Points on a hilly landscape, in no order, each with its height.
A climber steps from a point to the highest of its 2 nearest points, and stops where none of them is higher. Distance is the straight distance between rows; heights are no part of it.
Moni height 374: [145 109 134 151 101 144 153 121  85 128  57 149 121  95 212 160 129 118
 143 152 168 187 125 138 123 167  94  84 148 146  99 151  82]
lafu height 397: [ 76 121 143 152  99  94 123 111 114 143 119  57 130 148 146 111  92  83
 134 155 134 114  86  68 105 135 145 118 136 162 109  98 102]
biti height 569: [127 123 129 195 164 132  81 132 116  67  78  96 147 110 138 174 144  96
 117 172  95 103 127 141 130 106 149 145 169  92 121 102 142]
ges height 651: [ 97  96 149  95 112 129 100 126 106 147 165  96  81 148 130 133 171 135
 198 163 108 119 117 103 155 126 157  96 114 118 159 106 103]
pama height 524: [121  67 115  58  97 110 111  88 182 133 155 114 105 172 116  98 132 160
 145 104  56 109  97  85 127 110 178 113  50 138 167 138 120]
Femi height 490: [108 163 139 132  98 114 177  91 130 128 120 133 155 147  96  75  90  85
 100 102 128 115 139  77 130 125 109 154  91 191  85 142 149]
pelin height 401: [101 165 100 141 133 103 118 151 129 182 188  66 145 142 111 106  51 132
  97 104 176 116  83  97  77 100 143 157 148 138 130 129  96]
dad height 590: [163 168 141 156 129 110 138 146 129 158 115 133 178 122 101  99  73 107
 124 123 160 104 107  92  82 184  79  60 130 145  76 160 103]
lifav height 734: [141 144 129 104 113 127 204 154  92 147 180 157 114 151 143 104 140 163
 147 117 171 171 159 138 166 126  84 145 180 150 159 104 132]
piber height 648: [103 136 136 129 102 163 143 126 107 145 202 148 124 171  34  99 105 143
 126 118 129  96 132  73 175  92 114 126 111 118 140 136 122]
suda height 482: [117 135 109 170 128 133 155 111 122  87  61 141 166 110 150 134 137  83
  79 112 148 141 127 140 152  99 101 180 114 138  86 131 172]
tobol height 255: [121  85 116 106 124 120  97  99 157  64  98  92 146  97 135 135 157 121
 123 135  87 109 111 149 117 119 162 163 121 118 144 104 137]
gos height 505: [134 179 133 119 170 149  89 160 148 176 212 135 117 109  85 110  94 171
 142  88 135 125 118 137  79  81 150 128 120 102 150 164  89]
bafil height 716: [144  77 138 140 102 161 125 111 160  78  58 157 164  63 161 115 143 101
  93  93 144 161 109 151  89 154 111 142  80 122  76 129 135]
tiro height 754: [109 126 130 141 120 128 127 115 122 100 132 129 119 148 126 138 148 128
 150 147 114 128 147 118 165  82 144 151 146 133 147  99 154]
Kabak height 362: [112 135 112 156 130 123 164 117 109 144 100  88 136 119 184 146  88 101
 111 148 172 152 115 111 121 124  78 119 153 152 113 124 132]
gesa height 378: [156 103 143 106 122 136 114 131 170  76 139 177 110  93 126 139 177 157
 131 109 100 130 141 172 145 136 156 126 133 113 165  90 147]
fupu height 439: [140 124 155 159 116 124  96 111 162  92  79 131 140  98 135 102 120  64
 139 131 100 115 107 109  73 164 152  99 110 130  85 134 136]
Rubi height 553: [ 94  73 111  80 114 126  68  78 165 144 140  54 122 135 120 146 142 125
 139 159  67  86 114 105 110 111 160 136  45 120 149 152 130]
tova height 701: [123 121 110 134 126 130 114 143 114  83 162 105 142 152  93 141 131 165
 139 139 122 124 122 130 161  74 157 169 176 102 167  78 133]
Dum height 407: [162  91 127  83 140 123  68 130 193  81 120 116 136  69 126 104 148 120
 125 102  87 110  95 161  62 173 196 128  99 103 133 130 111]
pamak height 520: [ 92 109 103 101  83  85 166 123 115  98 151 101 150 184 116 102 103 156
 132 111 135 150 102  96 151  85 138 175 158 173 156  83 122]
davog height 312: [129 107 157 133  95 117 170 122 129  80  85 209  78 122 172 126 193 113
 149 103 142 162 160 158 163 146 122 148 130 156 133 112 142]
zabat height 453: [122 162 117 124 146 110 112 156 103 192 159  81 132 125 151 122  66 131
 126 126 162 127  83 117  77 134 148  78 159 141 120 143  74]
Gefim height 365: [149 141 142 177 166 161 113 145 123 107 121 178 138 131 115 155 158 149
 107 148  92 125 170 164 168 118 101 145 150 102 139 113 164]
kesok height 259: [ 84  81  99 100 121 119 136  74 148 124  65  98 124 100 190 152 183 103
 106 137 126 154 133 163 135 106 105 167  83 152 124 131 152]
Fud height 287: [130 110  94  62 131 102 118 144 161 104 168 120 118 132 132 129 162 200
 136  68 114 138 113 166 141  80 168 169 128 122 185 103 117]
Lazon height 240: [137 138 145 184 135 123 143 147  99  87  87 180 104 145 163 148 186  99
 149 141 123 143 157 149 177 124 141 144 169 128 116 107 155]
zuf height 366: [148 161 155 146 145 160 181 120 122 133 147 205 116 142 111 118 172 156
 114 121 102 127 198 147 198 135  85 142 122 132 124 119 144]
reruz height 681: [120 162 122 160 149 127 117 105 145 127 101 150 151 146  77 134 106  77
  92 130 115  90 165 105 118 117 131 163  75 119  81 157 180]
dil height 671: [150 155 120 109 127 123 143 141  76 182 116 138 116 118 185 153 114 145
 145 166 165 166 110 150 125 162 115  45 178 144 128 155  75]
kozap height 658: [106  83 108  90 118 144  87  68 183 128 134 139  98 125 152 157 190 126
 142 153  76 110 164 142 148 100 151 131  50 128 156 144 152]
punov height 193: [ 94 108  76 111 121 158 115  78 162 142 149 113 140 152  64 166  94 138
  91 133 125 109 155 109 140  44 114 175  83 111 151 166 182]
lusum height 322: [146 119 121  61 118 138 129 164 131 138 210 166  54 142 132 131 179 183
 189 103 132 158 137 138 176 115 150 114 134 113 195 101 108]
zotel height 600: [133 133 116 165 166 132 110 158  92 110 124  83 143 126 133 173 118 146
 120 171 135 134 126 153 140 106 127 135 205  91 147  94 120]
Moto height 258: [148 128 127 161 170 143  60 130 168 133 117 128 150 114  96 159 110 113
 119 161 102 102 141 142  76 140 126  88 120  69 115 143 149]
rizu height 594: [138 114 151  68 139 103  97 159 103 126 152  90  86 101 157 127 162 160
 169 125  99 129  96 157 119 162 199 144 135 125 158 124  73]
mopup height 800: [ 99 136 145 165 166 167  73 129 137 140 124 158 141 172  31 163 118  97
 108 135 109  62 151  82 123 108 133 130  78  53 104 178 166]
kizad height 306: [100 117  93 139 101 109 143  94 127 106  57 138 109 140 183 131 177  75
 119 121 128 136 139 139 158 123 161 162  95 167 100 131 174]
Vod height 288: [113  77  93  75 147 139 107 109 143 120 114  75 136  65 165 160 172 145
  96 145 123 145 116 208 114 134 129 155 108 117 144 128 123]
lik height 794: [137 136 112  91 130 124 170 158  90 158 160 125 103 130 177 124 132 154
 149 132 170 190 134 159 134 136 118 121 182 137 158 119 103]
Kerak height 224: [154 146 126 107 138 127  92 144 163 142 159 122 131 104 112  81  99 124
 137  97 118 126 102 138  58 159 167 103 113 117 120 144 115]
piva height 634: [130 168 118 140 173 137 117 151 148 206 173 105 155 168  42 148  58 158
  95 108 176  75 134  98  86 142  91 124 115  72 102 171 113]
Lebo height 173: [137 171 156 192 152 131 147 151  83 175 116 156 149 162 130 142 117 131
 120 146 140 108 159 108 163 134  58  91 161 140 115 137 129]
bugi height 543: [ 93  95 120 105 122 109 166 111 100 128  75 116  87 130 202 165 192  90
 154 154 149 180 160 159 158 121  98 172 133 149 136 119 122]
tel height 361: [159 102 151  88 121 130 114 144 142 101 153 165  70  98 148 138 180 158
 165 124 104 143 140 166 138 162 174  99 146 117 166  96 111]
ponot height 539: [121 114 133 106  77  80 156 142 126  64 141 125 150 166 104  80 109 157
 135  81 120 135  81  93 140 113 168 166 167 170 151  76 115]
baten height 588: [ 82 122 109 119 106 104 168  96 112 146  97 124  97 164 184 141 165 100
 156 140 144 169 159 124 167  97 117 165 120 170 135 121 155]
Noz height 228: [ 98 128  97 123 128 183 132  93 135 161 161 149 108 161  64 157 116 142
 102 136 125 111 169 105 183  56  96 159  83 111 154 174 175]
falo height 521: [121 139 117 195 150 131 130 132 110  84  69 119 153 122 148 158 135  91
 101 145 131 132 130 139 151  98 117 167 158 123 106 113 161]
Kipo height 375: [108 158 101 150 130 114 154 159  95 173 186  77 141 150 131 121  70 145
 104 126 181 128 103 108 115 103 114 139 183 142 139 111 107]
tifo height 519: [ 82 132 153 176 132 117 100 119 125 187 124  99 128 141 131 148  90  74
 151 151 134  90 117  85 102 124 135  59 111 125 102 124 125]
kevu height 791: [148 168 129 141 167 113  96 135 170 139 130 125 170 133  50 119  76 133
 114 128 143  91 131 109  52 184 102  94 100  77  82 168 139]
pefe height 685: [135 123 143  88  96 118 189 131 127 112 157 180 102 147 135 116 160 161
 157 102 141 165 165 138 180 118 103 154 150 156 168  93 145]
tev height 199: [161 156 139 163 148 132 169 172  66 151 128 164 146 146 145 144 127 158
 123 153 155 156 155 141 165 146  54 100 201 136 140 130 116]
pum height 313: [123 108 160  65 121  70 155 169  74 157 133  76  85 135 174  89 138 153
 166 127 133 161  72 124 113 166 178 155 134 155 163 144  42]
gido height 750: [113 119 155 138 135 138  87 101 137 183 113 144  85 109 171 149 161  89
 171 165  91 117 153 137 111 154 144  43  87 131 107 149 130]
Setim height 760: [184  83 145 144  99 162 106 130 163  79  65 185 153  59 149 120 127 116
 117 103 136 160 106 157  68 196 131  93  89 118  78 147  99]
met height 686: [ 94 136 127 174 133 148 103 113 117 142 132 114 121 155 107 159 120 107
 130 162 125 101 141  96 147  76 140 131 127 110 129 119 159]
Vame height 305: [160 125 104 154 158 132  83 146 137  86  90  82 176  80 128 146  92 106
 106 139 131 124  88 145  77 144 141 115 152  91 100 127 110]
gigo height 283: [157 136 100 150 178 123  72 137 162 133  94 100 164 100 105 162  72 106
 105 155 142 112 108 143  59 154 115  91 134  81 100 153 127]
Lemod height 190: [178 151 169 191 137 143 116 156 125 134  83 224 129 118 129 136 173 132
 136 142 104 134 161 164 155 180  91  71 143 143  99 156 122]
mevek height 440: [119 141 104 184 132 127 140 109 133 122  56 115 142 113 181 146 109  61
  95 126 154 133 116 114 124 123 103 144 102 144  71 146 159]
goz height 545: [123 123 124 145 173 125  97 137  77 136 107  56 126 106 159 212 114 128
 131 201 130 121 119 157 133 132 123 108 178 102 127 118  98]
pakog height 419: [125 115 124  95 109 151 135  91 176 124 158 214  86 137 120 136 182 148
 134 115  94 131 177 133 187  95 126 131  58 146 154 142 178]
tof height 736: [135 177 119 123 156 122 156 104 165 149 140 113 170 142  50  97  69 126
  87 109 149  95 149  98  74 177  82 127  84  99  78 159 131]
zil height 756: [109 143 120 151 170 147  87  96 166 136 110 141 145 152  60 173 105  98
  80 142 119  79 175 103 103 109 122 166  64  72  97 180 192]
Bola height 577: [122 149 129 114 100 118 135 150 128 143 192 118 128 150 102  67 100 155
 142  96 134 124  99 100 120 118 159 135 137 152 143 109 115]
rotiz height 266: [130 142 168 164 117 131 126 135 114 111 118 194  84 148 149 130 186 104
 174 137 109 122 160 126 171 128 159 105 136 131 116 113 154]
muz height 221: [158 164 123 149 145 123 173 194  61 130 167 133 149 143 142 123 113 164
 125 128 173 162 127 139 145 126  93 132 223 130 144 118 105]
ded height 310: [134 101 101  80 146 147 123 118 134 146 112 104 116  63 180 143 141 134
 103 134 134 172 109 194 100 165 134 117 111 126 129 143 102]
Dak height 468: [149 113 134 130 135 146  73 120 169  73 151 145 138 119  74 133 138 130
 131 135  81  86 134 127 124  98 177 137 114  85 149 109 160]
muguf height 295: [114 135 115 133 135 143 179 111 127 126 119 161 139 121 134 136 152 137
  92 128 141 158 171 167 176 101  71 174 130 138 134 120 178]
Puze height 709: [117 144 146 148 135 169 109 127 127 144 161 149 137 160  32 129 103 127
 111 130 114  80 146  86 144  99 115 132 104  82 124 144 147]
feb height 618: [129  88 178  65 114 110  89 148 105 140 155 102  72 117 144 125 178 152
 196 151  85 112 106 129 134 176 190  96 106 125 160 118  92]
siki height 578: [ 74  83  98  94 106 144  78  68 158 150 142 103  99 162 104 141 138 105
 147 149  84  90 122  79 130  75 157 112  46 122 146 165 141]
banek height 464: [127 124 117 131 131 122 105 104 167 125 103  89 145 104 132 112  92  86
 117 136 121 122 101 114  67 150 130 110 105 126 109 131 140]
vivar height 323: [112 100 173  82  99  94 148 147  70 161 135  86  81 146 171 104 143 128
 187 154 129 149  99 104 119 183 163 105 147 152 148 116  71]
lesu height 536: [127  55 142  69 106  94  95  95 169 130 133  78 110 143 133 114 158 151
 155 143  46  90  91 103 125 141 181 126  42 134 158 142 117]
kazaz height 691: [147 175 103 101 146 122 135 131 167 157 167 121 156 118  77  78  78 131
 106  88 147 120 124 129  57 168 109 128  83 114  99 166 130]
roz height 339: [146 140 162 140 117 135 179 120 140  88 117 223 111 119 123 119 188 132
 115  97 113 137 174 158 182 144 112 155 117 155 125 119 157]
deg height 810: [144 126 163 143 130 151  91 117 161 145 137 179 107 111 122 122 153 112
 161 143  87 115 151 136 112 149 141  59  97 113 118 135 151]
kofaz height 335: [171 129 131 167 164 154 102 157 127 103 111 160 152 101 123 153 136 146
 111 149 106 139 139 183 132 142 109 111 171  96 134 124 135]
dakuv height 497: [110  62 137  85 113 107 153 129  87  84  68  91 115 107 183 167 186 114
 155 149 142 166 123 168 149 133 104 194 145 130 143 104 100]
siko height 351: [127 146 101 169 151 112 148 157  88 152 139  69 158 139 152 151  52 127
  95 146 194 121  86 103 113 119  94 122 196 139 119 120 103]
gaf height 275: [131 137 109  85 123 100 139 168 131  89 190 129 127 156 106 119 143 199
 149  63 135 144 108 139 158  68 163 185 164 134 181  86 108]
Gifo height 567: [ 80 137 125 160 128 108 103  88 152 160 102  79 129 150 127 144  76  56
 116 153 134  86 111  73  92 111 138 121  93 140  86 130 149]
Guvon height 403: [161 143 166 173 117 139 192 148  92  77  99 195 140 122 138 110 156 136
 123 110 138 145 153 139 174 155  81 148 169 139 111 120 128]
seva height 608: [105 157 130 129  90 129 165 131 101 162 208 122 144 169  69  82  84 151
 117 113 151 111 122  73 149 112 118 141 133 152 129 112 119]
Nider height 392: [153 171 146 141 157 168 176 114 121 132 134 173 145 156  78  96 136 144
  87 112 101 105 197 128 174 133  82 144 127 124 113 117 114]
tepof height 358: [118 143  79 139 120 131 137  97 122 142 104 168 120 158 120 136 146  90
  93 128 122 111 185 133 179 100 148 158  65 153  94 155 212]
ture height 551: [149 162 162 143 113 134 169 127 111 200 148 168 128 133 130  99 114 129
 140 124 140 126 154 112 128 169  69  49 122 162 105 154 126]
Fufef height 338: [135 102 122 103 114 143 142 114  97 145  85 111 110  81 203 152 125 129
 128 155 142 178 105 160 103 189 121  89 120 136 114 153  75]
Dop height 146: [111 152 152 201 162 148 105 153 101 197 119 140 140 174 107 176  98 132
 121 147 139  88 152 105 158 108  72  90 139 107 124 140 140]
gub height 478: [151 181 141 115 146 131 130 171 129 167 200 144 122 109 124  82 102 170
 138  80 136 143 117 142  94 117 145 120 143 141 144 148  94]
Telek height 566: [148 117 159  88 140 114 107 177  70 101 153 110  86 111 150 161 170 152
 193 154 115 134 115 169 140 159 188 122 183 107 154 100  71]
Nitor height 417: [ 84 113 127 143 108 106 105 101 122 105 115  60 137 147 122 134 112 108
 131 157 111 109 101  96 121 101 159 153 140 144 128  94 122]
teroz height 334: [107 100 117  60 125  82 163 140  93 177 123  47 107 123 184  95 129 154
 131 124 149 179  78 130 114 148 143 166 117 158 157 144  74]
vodin height 492: [129  97 111  88 118 148  59  94 200 106 155 133 123 126  87 122 138 124
 141 134  80  86 131 109 104 106 174 122  67  92 156 134 149]
Bobu height 795: [184 116 131 134 135 144  94 137 184  84  98 172 166  69 108 111 120 112
 118 112 123 144 109 157  54 203 124  95  99 100  81 156 125]
lufe height 472: [112 112 132  87  90 116 155 107 139  92 154 190  93 183 111 130 153 155
 165 100  93 141 158  92 199  79 138 136  95 167 160 120 155]
tabip height 513: [140 162 148 142 119 140 206 114 104 173 155 164 125 142 137  96 129 137
 126 120 144 144 173 122 159 148  58 115 135 165 117 139 135]
mafa height 241: [105  86 117 109 106 114 137  99 137  54  69 103 165 110 144 118 147 122
 111 108 122 138  98 136 135  89 132 179 140 140 128  98 143]
suso height 620: [ 97  98 107 111 121 159  93  84 148 145 154 124  84 137 129 157 162 127
 154 161 101 109 148 116 158  75 142 117  80 110 159 137 150]
rozup height 72: [100 128 117 166 163 153 117 143  88 178 149  96 106 163 137 196 110 151
 126 184 152 131 154 122 163  77  94 119 169  89 159 114 135]
Fufu height 498: [ 94 120 128 109  84  99 166 108 116  96 152 148 133 188  99 109 116 149
 144 107 113 143 141  82 180  75 136 159 124 183 140 105 139]
nuf height 398: [140 135 120 182 147 123 129 121 119 140  63 112 143 108 182 163  90  84
 115 151 159 134 112 112 119 138  79  94 141 142  82 150 122]
Tesas height 214: [ 98 114  81 115 133 135 128  79 165 134 115  96 160 124 106 154 101 132
  75 131 132 122 147 145 125  63 103 181 102 118 143 130 184]
duz height 393: [106 118  90 113 117 142 128  83 155 132 128 178 109 148 134 151 171 128
 117 127 103 131 184 144 182  72 134 155  59 151 136 151 195]
nisak height 530: [133 109 157 120 132 121 129 149  90  93 126 118  95 132 150 157 172 128
 185 168 118 144 145 146 154 137 147 129 188 115 154  80 105]
zapo height 727: [132 146 116 117 140 128 160 147  76 197 152 129 107 144 178 159 114 147
 143 172 170 175 145 141 142 130  90  65 182 135 147 131 109]
luv height 637: [113 124 138 108 101 120 185 117 115 145 129 166  80 163 171 131 167 118
 175 139 148 179 174 131 169 113 100 142 142 159 156 108 141]
kis height 337: [181 140 133 140 147 140 101 164 113 127 115 167 136  95 133 143 134 154
 136 149 120 149 121 181 124 162 138  66 185 110 128 138  98]
lumim height 617: [118 131 128 190 158 141  83 125 128 110 108  88 148 136 103 173 101 104
 105 167 113  92 127 121 117  91 138 147 158  86 127 106 152]
Kital height 379: [103  99 144 122  96  96 124 105 138 122  92  57 134 129 144  78 103  93
 127 136 112 125  64  76  89 157 159 131 114 165 119 112 102]
dano height 329: [130 131  93 147 109 117 129 109 126  96  79 173 126 142 138 128 165  75
 103 120 113 108 157 144 168 127 180 154  91 154  84 138 207]
mik height 619: [182 186 114 124 143 119 165 141 133 182 142 137 170 120  97  85  77 133
 104  99 173 114 125 110  84 189  64  77 121 145  86 180  84]
kifa height 38: [102 113  85 124 150 164 119 119 116 164 163  87  98 144 127 185 133 163
 124 170 148 142 156 147 166  67 108 150 142  83 182 119 150]
rol height 213: [155 146 152 208 145 134 122 164  92 110  73 186 132 133 156 152 162 121
 135 153 115 138 150 150 166 145 103 106 181 131 108 133 136]
neto height 396: [164 105 127  85 125 123  97 145 190  80 133 151 129  76 125 105 160 149
 113  73 108 122 103 178 100 147 176 140 120 115 150 106 126]
retor height 557: [136 138 142 104 101  92 137 169 135 102 166 123 120 142 126  63 122 165
 148  67 129 134  78 111 118 128 188 153 159 162 158 100  89]
buse height 694: [101 107 152 117 132 139  98 112 112 159 135  99  86 117 157 155 162 117
 175 181  98 120 142 128 134 139 146  87 109 120 134 125 118]
tapu height 438: [146 125 143 138 149 158  81 123 159  66 137 185 152 135  45 141 142 128
 104 133  74  77 169 118 151  87 154 167  96  82 134 134 172]
Dis height 357: [176 131 142 134 129 135 143 178 108  86 130 168 126  93 148 118 138 160
 142 110 138 160 119 172 131 160 141 105 195 121 137 116 101]
para height 218: [140  99 128  95  96 117 140 142 142  74 101 116 140  98 145  76 128 148
 119  64 139 147  71 135 108 139 160 159 140 137 139 103 111]
sed height 763: [160 116 166 133 113 141  99 115 175 138 109 194 108  88 139 102 144 101
 154 128  96 133 134 147  78 195 139  47  95 138  98 154 136]
Ditat height 522: [128 147 134 127  95 118 161 116 140 117 127 111 169 126 107  65  68 100
 102  98 142 125  92  82  88 153 109 141 112 161  98 129 136]
ral height 263: [116 144 111 129 141 169 159  97 129 147 149 163 129 146  94 141 137 155
  91 132 116 125 190 141 188  81  83 170  96 124 148 141 177]
mube height 653: [164 194 111 110 152 123 164 149 138 182 183 130 155 113 102  67  78 147
 108  70 162 130 129 131  73 157  91 121 111 145 103 181  87]
Fes height 343: [157 121 156  81 119 136 104 168 136 119 196 174  58 116 126 125 181 175
 189 103 107 135 127 130 158 142 185  79 137 103 177  97 105]
gilo height 229: [136  85 143 108  88 116 141 129 141  21  74 142 162  95 128 101 147 139
 108  69 131 135  85 133 132 114 141 170 144 132 123  85 138]
rige height 554: [138 149 138 155 112 123 161 120 134 142 108 116 156 122 143  96  73  84
 112 117 156 128 104  88  88 161  81  99 116 160  83 145 131]
Tib height 722: [133  98 147 103 110 139 107  80 203 145 112 171  97  95 155 101 156  90
 130 128  88 133 145 138  83 175 142  93  52 146 119 152 156]
Pudod height 474: [129 120 169 159 102 119 135 135 109  65  96 133 120 117 150 106 138 102
 158 129 120 134 108 109 123 147 154 121 174 143 119  97 117]
Fom height 412: [128 130 142 180 114 119 153 132  89 118  70 148 103 123 201 143 149  87
 154 147 151 158 137 123 138 148 115 102 162 150  98 137 117]
reg height 688: [137 179 123 141 170 147 161 113 143 175 142 113 169 178  39 113  67 142
  73 110 156  78 168  87 103 158  72 134 118  88  94 147 100]
Bom height 437: [ 87  97 123 110 114  84 127 116  97 119 112  20 133 135 151 138 125 119
 142 162 124 132  85 108 127 135 137 170 140 156 141 102  97]
nebin height 242: [148 143 122 124 120 125 196 174  86  94 149 136 156 114 141  94 127 163
 113  85 182 166 116 150 146 127  97 165 188 135 138 109 115]
Kereg height 477: [105 152 127 139 113 123 202 115  99 166 147 128 123 155 156 117 111 123
 122 139 171 159 156 106 155 117  61 138 145 169 133 124 157]
datik height 236: [155 132 109 119 152 137  83 131 178 117 147 124 149  98  96 114 112 125
 117 122 114 115 125 157  66 144 147 122 110  85 124 138 148]
dev height 355: [101 121  92  95 117  96 147 128 124 158 137  49 132 135 159  94 101 146
 115 110 155 158  80 116 109 120 142 160 137 157 151 117 101]
vufa height 463: [108  72 134  74 108  86 150 146  72 109  93  45 125 122 172 143 150 127
 152 152 138 161  84 138 134 152 122 190 140 142 152 116  88]
Vuk height 237: [ 78 104  82 114 130 114 127  68 152 118  82  85 149 125 154 162 141 110
  94 138 123 129 140 147 138  64 117 178 100 141 132 126 172]
bur height 491: [132 145 137 135 126 117 126 104 169  98 103 119 169 112  92  94  81  79
 105 116 128 114 108  96  65 153 111 138  89 128  81 145 156]
vanet height 422: [157 166 129 132 159 181 154 141 122 158 178 148 144 159  52 101 117 172
  93 107 113  97 179 131 153 135  87 139 130  88 131 126 111]
Gosak height 428: [113 165 124 153 142 103 109 167 116 207 189  98 152 147  97 120  44 126
 118 110 178  92  86  93  72 123 135  85 148 121 108 144  82]
vemi height 360: [115  99 158 116 111 103 117 131  89 128 100  52 116 109 167 113 118 107
 153 157 113 126  72 103  99 183 163 110 137 148 116 124  81]
belo height 460: [108 164 134 148 110 114 194 108 104 110 110 148 149 152 116  96 120 102
 103 110 136 126 156  99 175 107 109 173 123 186  98 131 156]
teg height 586: [123 161 121 149 183 144  68 182 142 205 172 110 154 153  42 168  65 158
 115 107 170  82 108 108  75 123 131 106 134  47 122 178 107]
bog height 342: [111 118 160 118 115 109 118 153  75 144 144  80 111 129 153 127 132 124
 174 157 126 128 100 113 114 159 168  82 169 134 129 106  77]
mase height 687: [113  99 121  99 116 132  82  66 206 133 118 149 111 124 141 122 165  86
 135 142  76 101 152 119 107 123 164 119  34 132 129 156 165]
tofi height 652: [119 123  99 161 156 137 100 149 111  93 142  67 156 133  97 164 112 156
 100 152 130 113 117 151 135  75 149 180 194  79 163  83 137]
sor height 211: [140 132 117 116 121 121 120 146 134 114 136  93 139 101 142  90 109 131
 129 102 132 140  85 137  92 141 161 132 150 133 134 117 109]
sosu height 499: [128 104 176 133  98 102 128 140 108  54 107 134  93 140 144 133 177 113
 192 137 104 124 127 113 149 136 173 136 174 139 146  76 108]
Niva height 589: [168 162 142 132 111 124 143 139 111 200 111 177 137 107 144 119  99 133
 137 142 165 139 123 124 113 184  77  21 136 168 107 177  98]
mugip height 447: [124 108 108  76 107 145 152 107 151 112 180 189  91 160 110 145 160 177
 147 108 106 147 164 134 203  76 109 139  96 137 184 120 164]
nira height 480: [110 137 133 140 131 123 115 136 109 193 147  94 128 134 142 136  81 116
 139 153 153 118 112 106  98 140 122  49 145 132 118 125 111]
tor height 627: [181 157 127 119 103 131 115 134  97 182  79 169 145  94 171 145 101 136
 137 161 179 155  88 133 116 180 109  21 156 150 110 178  72]
nupi height 376: [114 162  90 103 130 113 144 140 140 170 178  83 142 124 127  80  79 155
 100  79 159 144  97 128  91  96 128 173 125 153 147 134 120]
nipem height 433: [132 155 153 165 111 116 191 130  90  61  88 178 146 142 121 100 152 104
 115  98 132 127 149 117 182 124 125 179 146 167  95 120 150]
pober height 451: [163 176 122 126 143 147 156 157 119 166 197 137 140 130  89  89 107 171
 111  95 141 120 149 142 131 134 102 129 137 119 131 137 119]
gipav height 325: [109 124 101 132 128 135 174 111 121 126 108 109 147 109 159 131 118 122
  94 127 166 167 133 148 143 102  68 158 142 139 134 114 163]
moke height 621: [ 95 156 114 169 127 113 124 104 124 142 101 122 134 165 113 141  93  63
  94 136 140  93 141  89 137  93 145 150  96 152  80 142 179]
Fusi height 110: [107 133 129 187 174 171  92 151 103 179 124 108 130 177 106 205  85 144
  96 156 140  91 143 115 154  86  84 131 170  76 145 127 150]
Fudul height 303: [133 109 100  55 122 121 146 145 145 126 181 147  86 143 139 142 176 193
 161  96 136 167 147 167 173  90 134 155 136 120 197  95 122]
peri height 402: [157 149 159 160 163 172 108 141 126  90 137 175 153 146  54 134 138 147
 101 125  76  84 170 134 165 119 118 162 137  85 129 107 150]
zusar height 324: [136 135 108 159 146 122 114 143 107 119 110  68 157 109 146 149  79 111
 110 150 150 125  88 124  98 131 129 109 178 120 109 116 101]
nek height 270: [138  80  96 110 146 145  90 120 155  77  94  91 160  54 146 150 158 122
  89 132 120 131 103 189  96 132 144 152 124  95 125 116 124]
Bozaf height 290: [127 114 144 130 104 117 131 114 150  91 104 205  73 138 164 144 207 114
 157 119 103 130 168 145 173 128 165 134 108 145 134 114 162]
Mal height 510: [125  90 133  71 101 140  82  94 191 135 167 142  89 135 109  99 149 136
 162 120  75 100 117  96 124 128 171  89  53 119 158 136 136]
bova height 842: [174 155 118 133 161 122  92 134 179 139 118 156 167  97  81 119 104 129
 113 132 131 129 129 151  61 198  95  78  92  90  86 179 135]
segel height 261: [134 154 113 106 125 104 170 174 113  85 171 123 161 127 105  91 128 184
 111  62 160 143 106 153 151  85 131 199 181 139 156  94 121]
Rud height 420: [155  96 150 119 116 127  90 123 158  71  89 106 137  77 138  92 124  99
 138 118  95 117  83 128  72 182 176 114 122 119 114 120 109]
Lor height 282: [106 107 102 151 123 139 135  92 139 126  64 138 111 101 201 150 178  82
 110 137 139 157 142 164 132 137 122 144  91 154 101 144 156]
kud height 377: [189 138 160 144 117 141 183 173 105  67 134 188 143  97 117  95 147 166
 121  79 141 138 132 159 156 176 105 135 184 124 123 109 106]
Kevi height 446: [103 124 165 166 115 106 127 131  87 108  85 104 106 134 175 140 155  80
 173 160 122 129 124 109 131 145 151 107 159 148 102 110 108]
notav height 541: [109 157 117 133 170 157  68 168 145 202 204 112 118 130  63 138  81 148
 140 103 157 102  99 113  72  87 155 103 114  62 137 181  94]

Where does a climber stop that starts at each point below?
punov: tiro
gilo: deg
kesok: mopup
tev: tof
rotiz: tof
Gefim: deg
bog: lik
Pudod: deg
kis: tof
gesa: tof

Call two points neighbours if one is among the 2 nearest of the other. Go from one point of each pair to the other, from neighbour to neighbour, staying as high as possible. Name the lowest point that can't be avoided.
mopup and lik: zusar
deg and lik: sor
tiro and lik: gipav
tof and deg: kofaz
